Each row is a point on a tangle of strands that fork and nearly touch. The rows are in no order.
(in the rows, 100 means zero)
Points whose rows are less than 83.8 apart are linked; no others are. Some points are linked to none.
Z_952: [ 93 134  72  99 129  70 133  95  81  88  68  84  71 104  84  93 132 112
 144 112 137 121  63 126 115]
Z_687: [104  99  90 116  83  68  94  91 139 117 144  83 119 109 103 169 108 107
 111 123  74 129  84  68 110]
Z_168: [105 139  94 130  87  76 100 109  90 156 111  93  80 105  95 135  90 111
 106  63 120 119  55  91 119]
Z_135: [ 94  74 147  88  95 148  89 115 116  71 101 124  81 111 106  75  59  78
  70  94  85  78 114 113  81]
Z_994: [ 94  49 133  82  74  85  84 108 151  41 117 111 122 134 120  77  62  98
  96 113  56  74 125  97  70]
Z_455: [110 124  99 132  90  96  81 101 101 163 122  85  96  87 103 152  91  96
  85  76  90 118  70  62 108]
Z_747: [116 127  70 107  91  75 117  99  81  93  64 115  98  88 108  59  85 122
 112  76 144  83 111 126 120]
Z_464: [ 90 144  93 104 131 101 120 101  61 114  62  87  55 104  97  87 124 115
 121  88 134 117  62 140 103]
Z_87: [ 88 117 118 102 150 118 114  95 102 115  95  84  51 106  64 135 124  94
 113 123 106 130  59 112 106]
Z_903: [ 92  81 157  92  96 131  89 111 137  86 114 122  56 127  95 108  54  91
  79 100  85 102  85 118  79]
Z_363: [108 122 111 104  60  94  89 110 102  90  82 136  65 117 101  60  47 128
  96  53 149  78 120 150 108]
Z_344: [ 58  89 110  90  91  73  83 132 116  57 114  55 150 145 125  94 105  54
 118 105  52  78  99  80  89]
Z_280: [133  96  89 109  89 107  94  77 120 123 108 126 130  60 117 108  70 108
  88 106  96  95 128  66 115]
Z_254: [111  65  49  81  72  43 115  76 117  78 110  93 162  91  92 124 141 126
 130 139 104 100 109  89 105]
Z_377: [121 129  87 130  94  98  81 104  72 165  93 114 102  70 117  89  76 108
  76  50 125  91 114  76 105]
Z_158: [107  95  60 108 132 110 110  86  82 101  91  78 149  45  85  92 125  71
 106 132  83  89 121  49 121]
Z_582: [119 135 120 119 108 115 114  94 106 128  74 139  44  89  93  83  69 124
  92  80 138 106  94 139  97]
Z_555: [132 112 108 103  51  83 100  95 124  95 101 155  76 111 100  79  53 147
  97  72 139  93 118 143 109]
Z_756: [144  71 107 100  42 101  89  86 146 111 133 141 120  89 141 113  60 140
  84 108 104  91 136  99  90]
Z_253: [ 70  88  91  79  98 121  89 125  59  64  95  67 147 105 113  65 117  56
  94 106  69  74 115  82  96]
Z_342: [104 128  91 109 104 108  83 111  42 146  83 104  85  93 117  69  87 108
  71  48 130  84 118 105 100]
Z_710: [100 113 105 109  62 109  62 120  72 105 101  92 105 110 132  76  67  85
  64  46 109  67 128  98  92]
Z_680: [129 106  49 118 134  93 112  70  97 121  91  95 141  36  90 108 120  99
 110 129  95 104 125  53 126]
Z_826: [ 85 122 117  96  58  95  79 125  88  93  94 108  65 141 108  77  61 107
  95  46 137  81 100 145  98]
Z_184: [147  69  91 103  49  92 105  74 144 133 132 128 128  80 128 136  89 148
  94 128 120  95 122  91  93]
Z_405: [ 72 101 107 103  85  66  84 124 124  77 120  66 133 134 117 116  99  69
 112 101  65  97  87  79  99]
Z_318: [114  58  88  86 110  60 115  69 143  91 123  99 107  95  56 163 158 125
 138 143  95 126  84 108  86]
Z_908: [122 103  61 117  75  72  99  85 121 123 131  91 144  84 113 143  97 115
 106 118  87 116 101  63 120]
Z_648: [112  91  32  89  85  29 125  78  96  75  92  91 153  89  92  97 138 128
 141 124 121 104 102  90 128]
Z_989: [128  89  97 109 143 102 113  68 130 115 117 104  77  74  61 151 124 108
 106 136  89 135  91  85 107]
Z_595: [126 136  72 133  73  80  93 103  86 151  95 122 105  75 117  89  69 129
  97  43 135  92 106  94 124]
Z_774: [114  93  49  97 140  60 136  67  93  66  77  80 113  71  70  97 152 105
 139 148 112 110 105  96 119]
Z_633: [ 73 106 132  81 130 136 100 112  88  97  92  91  65 121  83 114 111  88
  99 106  95 114  68 120  95]
Z_795: [104 106  60  96 127  48 139  74  97  70  77  91  96  98  75  93 147 119
 147 135 128 117  81 115 115]
Z_889: [ 92  85  67  98 135 105 112  92  87  80 105  62 142  67  72 106 139  55
 114 150  71 100 110  56 119]
Z_733: [ 91  93 111 108  83  69  89 103 144  94 134  89 115 126 110 144  95  97
 108 112  63 117  84  78  98]
Z_148: [ 91  79 129  93  67  77  80 117 149  58 123 102 114 145 124  98  62  99
 102  92  66  86 107 101  81]
Z_255: [ 77  85  98  87 118 143  96 114  58  91  97  72 127  89 100  79 130  56
  84 116  66  90 109  71 100]
Z_895: [121 107  53 125 101  83  94  81 105 132 121  82 151  56  98 141 107  95
 105 122  80 111 105  47 127]
Z_297: [ 81 110 100  80  81  83  96 122  86  71  84 101  89 128 102  77  81  98
 109  77 129  84  94 136 109]
Z_749: [135  66  94  95 119  92 117  56 143 104 111 117  92  72  62 147 137 132
 111 145  98 124 101 102  86]
Z_856: [ 95  67 153 104  94 169  89 113 113  94 115 111  96  94 112  78  74  59
  64 101  53  80 127  72  81]
Z_515: [100 124 114  98 121 140 100 106  57 119  69 114  71  92 107  61 100 109
  77  71 122  92 114 129  89]
Z_379: [ 94 116 118 103 141 160  98 100  46 150  98  97  79  89  95  92 126  92
  66  90  84 115 104  85  94]
Z_170: [ 76  82 116  83 101  46 110  87 149  85 128 110  78 154  66 142 122 110
 138 124 102 137  55 124  86]
Z_421: [ 99 109  83  93 122 122 112 100  59  83  50 113 112  67 115  29 100 102
  92  84 131  67 141 119 101]
Z_702: [109 122  99 123  44  83  66 121  96 119 111 100 111 106 131  95  58 101
  82  40 108  79 118  91 104]
Z_604: [ 64  76  88  57 110  87 106 113  90  32  82  82 131 122  98  68 109  70
 122 124  94  81  99 109 101]
Z_226: [109  53  68  91  54  57 109  84 143  91 130  92 160  98 110 145 134 134
 122 144  97  97 108  90  88]
Z_655: [114 114 123 126  52  97  70 117 126 121 123 105 100 113 133 114  52 102
  78  55  86  90 108  85  98]
Z_295: [109 114  94 115 149 106 119  81 109 124  98  89  69  78  66 137 122  98
 112 120 106 128  78  89 112]
Z_291: [ 65  88 137  73 140 172  98 113  66  88  97  92  74 117  77 100 140  79
  96 108  59 119  79 109  89]
Z_480: [114  93 127 110  59 101  74 114 138  87 122 109 113 113 133 103  51  96
  80  77  72  82 117  85  88]
Z_266: [ 99  81  86  87  95  37 121  76 133  88 120 103 105 121  67 145 147 127
 145 130 113 130  71 115 100]
Z_463: [122 118  80 114 116  91 118  87 100 118  75 115  95  68  99  83  89 117
 105  92 124  98 106 100 116]
Z_690: [104  87  56  89 133  66 117  79  96  75  97  72 131  81  71 115 142  85
 128 146  91 111  98  74 120]
Z_760: [ 96  94 118  98  84 141  77 115  69  98  98 102 111  95 124  62  77  72
  58  69  91  67 140  90  87]
Z_204: [ 67 121 133  94  87 100  79 131  89 116 111  83  67 147 112 121  96  84
  90  68  97 111  61 121  85]
Z_94: [ 73  64 129  80 145 188 113 107  88  83  93  96  81  92  68  87 134  65
  97 133  57 113 105  93  92]
Z_298: [114 123  60 109 103  89 119  97  70  83  44 119 106  63 122  28  85 121
 108  79 149  70 135 127 109]
Z_238: [104 137 101 117 101  72 119  99 108 133  99 104  56 114  83 125  97 126
 118  84 131 128  52 117 121]
Z_628: [ 95  94  87  93 101  95 104 100  95  81  92  89 122  94  96  95  95  79
 101 107  96  88 100  86 112]
Z_522: [ 62 125 121  75  98 111  63 126  40 102 107  78  82 156 118 100 114  85
  82  64  85 114  80 123  86]
Z_883: [112 116  94 116 132 114 111  86  95 134  86  98  92  70  87 107 104  98
  95 104 108 106  94  81 113]
Z_807: [ 79  99 142  93  92  99  88 119 130  91 112 107  63 142  96 116  69  90
  95  91  97 108  73 125  86]
Z_456: [132  50  82  93  48  83 107  81 148 103 128 108 149  83 119 139 114 144
 104 142 108  87 119  90  82]
Z_79: [ 84  51 107  84 125 130 112  97 110  53 102  93 117  93  79  84 109  64
  98 147  66  93 115  78  97]
Z_936: [106 113 108  99 132 141 118  98  77  99  56 124  81  67 107  48  94 109
  85  91 126  84 125 124  92]
Z_152: [ 81 116  90  75  95 103  92 119  51  76  71  88 103 118 110  62 105  96
 104  72 122  80  98 134 103]
Z_592: [ 73  82 130  73 106  63 110  95 139  72 109 120  62 155  64 111 103 106
 129 125 112 127  60 144  85]
Z_309: [130 122 125 116 113 125 109  86 117 131  76 153  56  65 104  73  60 124
  81  80 136  95 123 120  96]
Z_695: [ 77  41 124  84 139 161 117 101 118  58 115  95  91  91  67  93 117  56
 102 156  50 106 111  78  90]
Z_490: [135  91 100  99  44  85  95  90 134 103 118 146 104 105 120 104  60 145
  92  87 119  97 118 120 105]
Z_544: [ 60  89 100  83  80  88  78 138  83  47 100  55 155 137 133  69 107  56
 103  91  63  61 119  88  88]
Z_376: [ 77 126 101  70 100 113  75 116  26  94  86  83  90 136 114  74 112  96
  91  60 107  98  95 135  95]
Z_86: [ 98 138  89 127 154 119 121  89  64 131  62  90  57  75  95  97 134 114
 110 104 128 125  72 122  95]
Z_115: [ 97 130 107 119 165 148 114  91  54 141  74  97  60  71  93  94 140 109
  88 101 106 120  90 107  91]
Z_157: [ 82  41 131  78 103 120  98 103 132  34 111 106 112 115  99  72  81  74
  93 136  57  83 120  88  79]
Z_384: [ 96 124 113 125  96 109  75 113  74 159 125  72  96 106 115 127  97  77
  63  75  79 106  81  67  90]
Z_108: [ 82 113 130 109  87 108  75 123  88 125 117  80  83 123 115 120  88  77
  70  71  83 103  77  92  84]
Z_540: [ 86  76 124  90 104 166  93 118  71  93  99 101 111  88 109  60 101  62
  64  96  68  82 130  82  85]
Z_252: [124 143 106 124  92  83 115  94 113 137  94 132  50 103  88 107  77 139
 105  76 138 118  71 131 114]

A fork is a point with three links. Follow the links from the first point to the second and name the forks in between, in order.
Z_989, Z_856 | Z_295 > Z_540
Z_455, Z_655 | Z_204 > Z_540
Z_342, Z_994 | Z_295
Z_255, Z_266 | Z_540 > Z_295
Z_680, Z_135 | Z_540
Z_309, Z_135 | Z_204
Z_157, Z_297 | Z_540 > Z_204

Follow the links from the first point to the second, and from the first to the third. Name the last point that the two ways share.
Z_405, Z_633, Z_204 | Z_540
Z_680, Z_903, Z_994 | Z_540
Z_756, Z_309, Z_480 | Z_204
Z_342, Z_749, Z_695 | Z_295
Z_826, Z_384, Z_253 | Z_204
Z_595, Z_266, Z_148 | Z_295
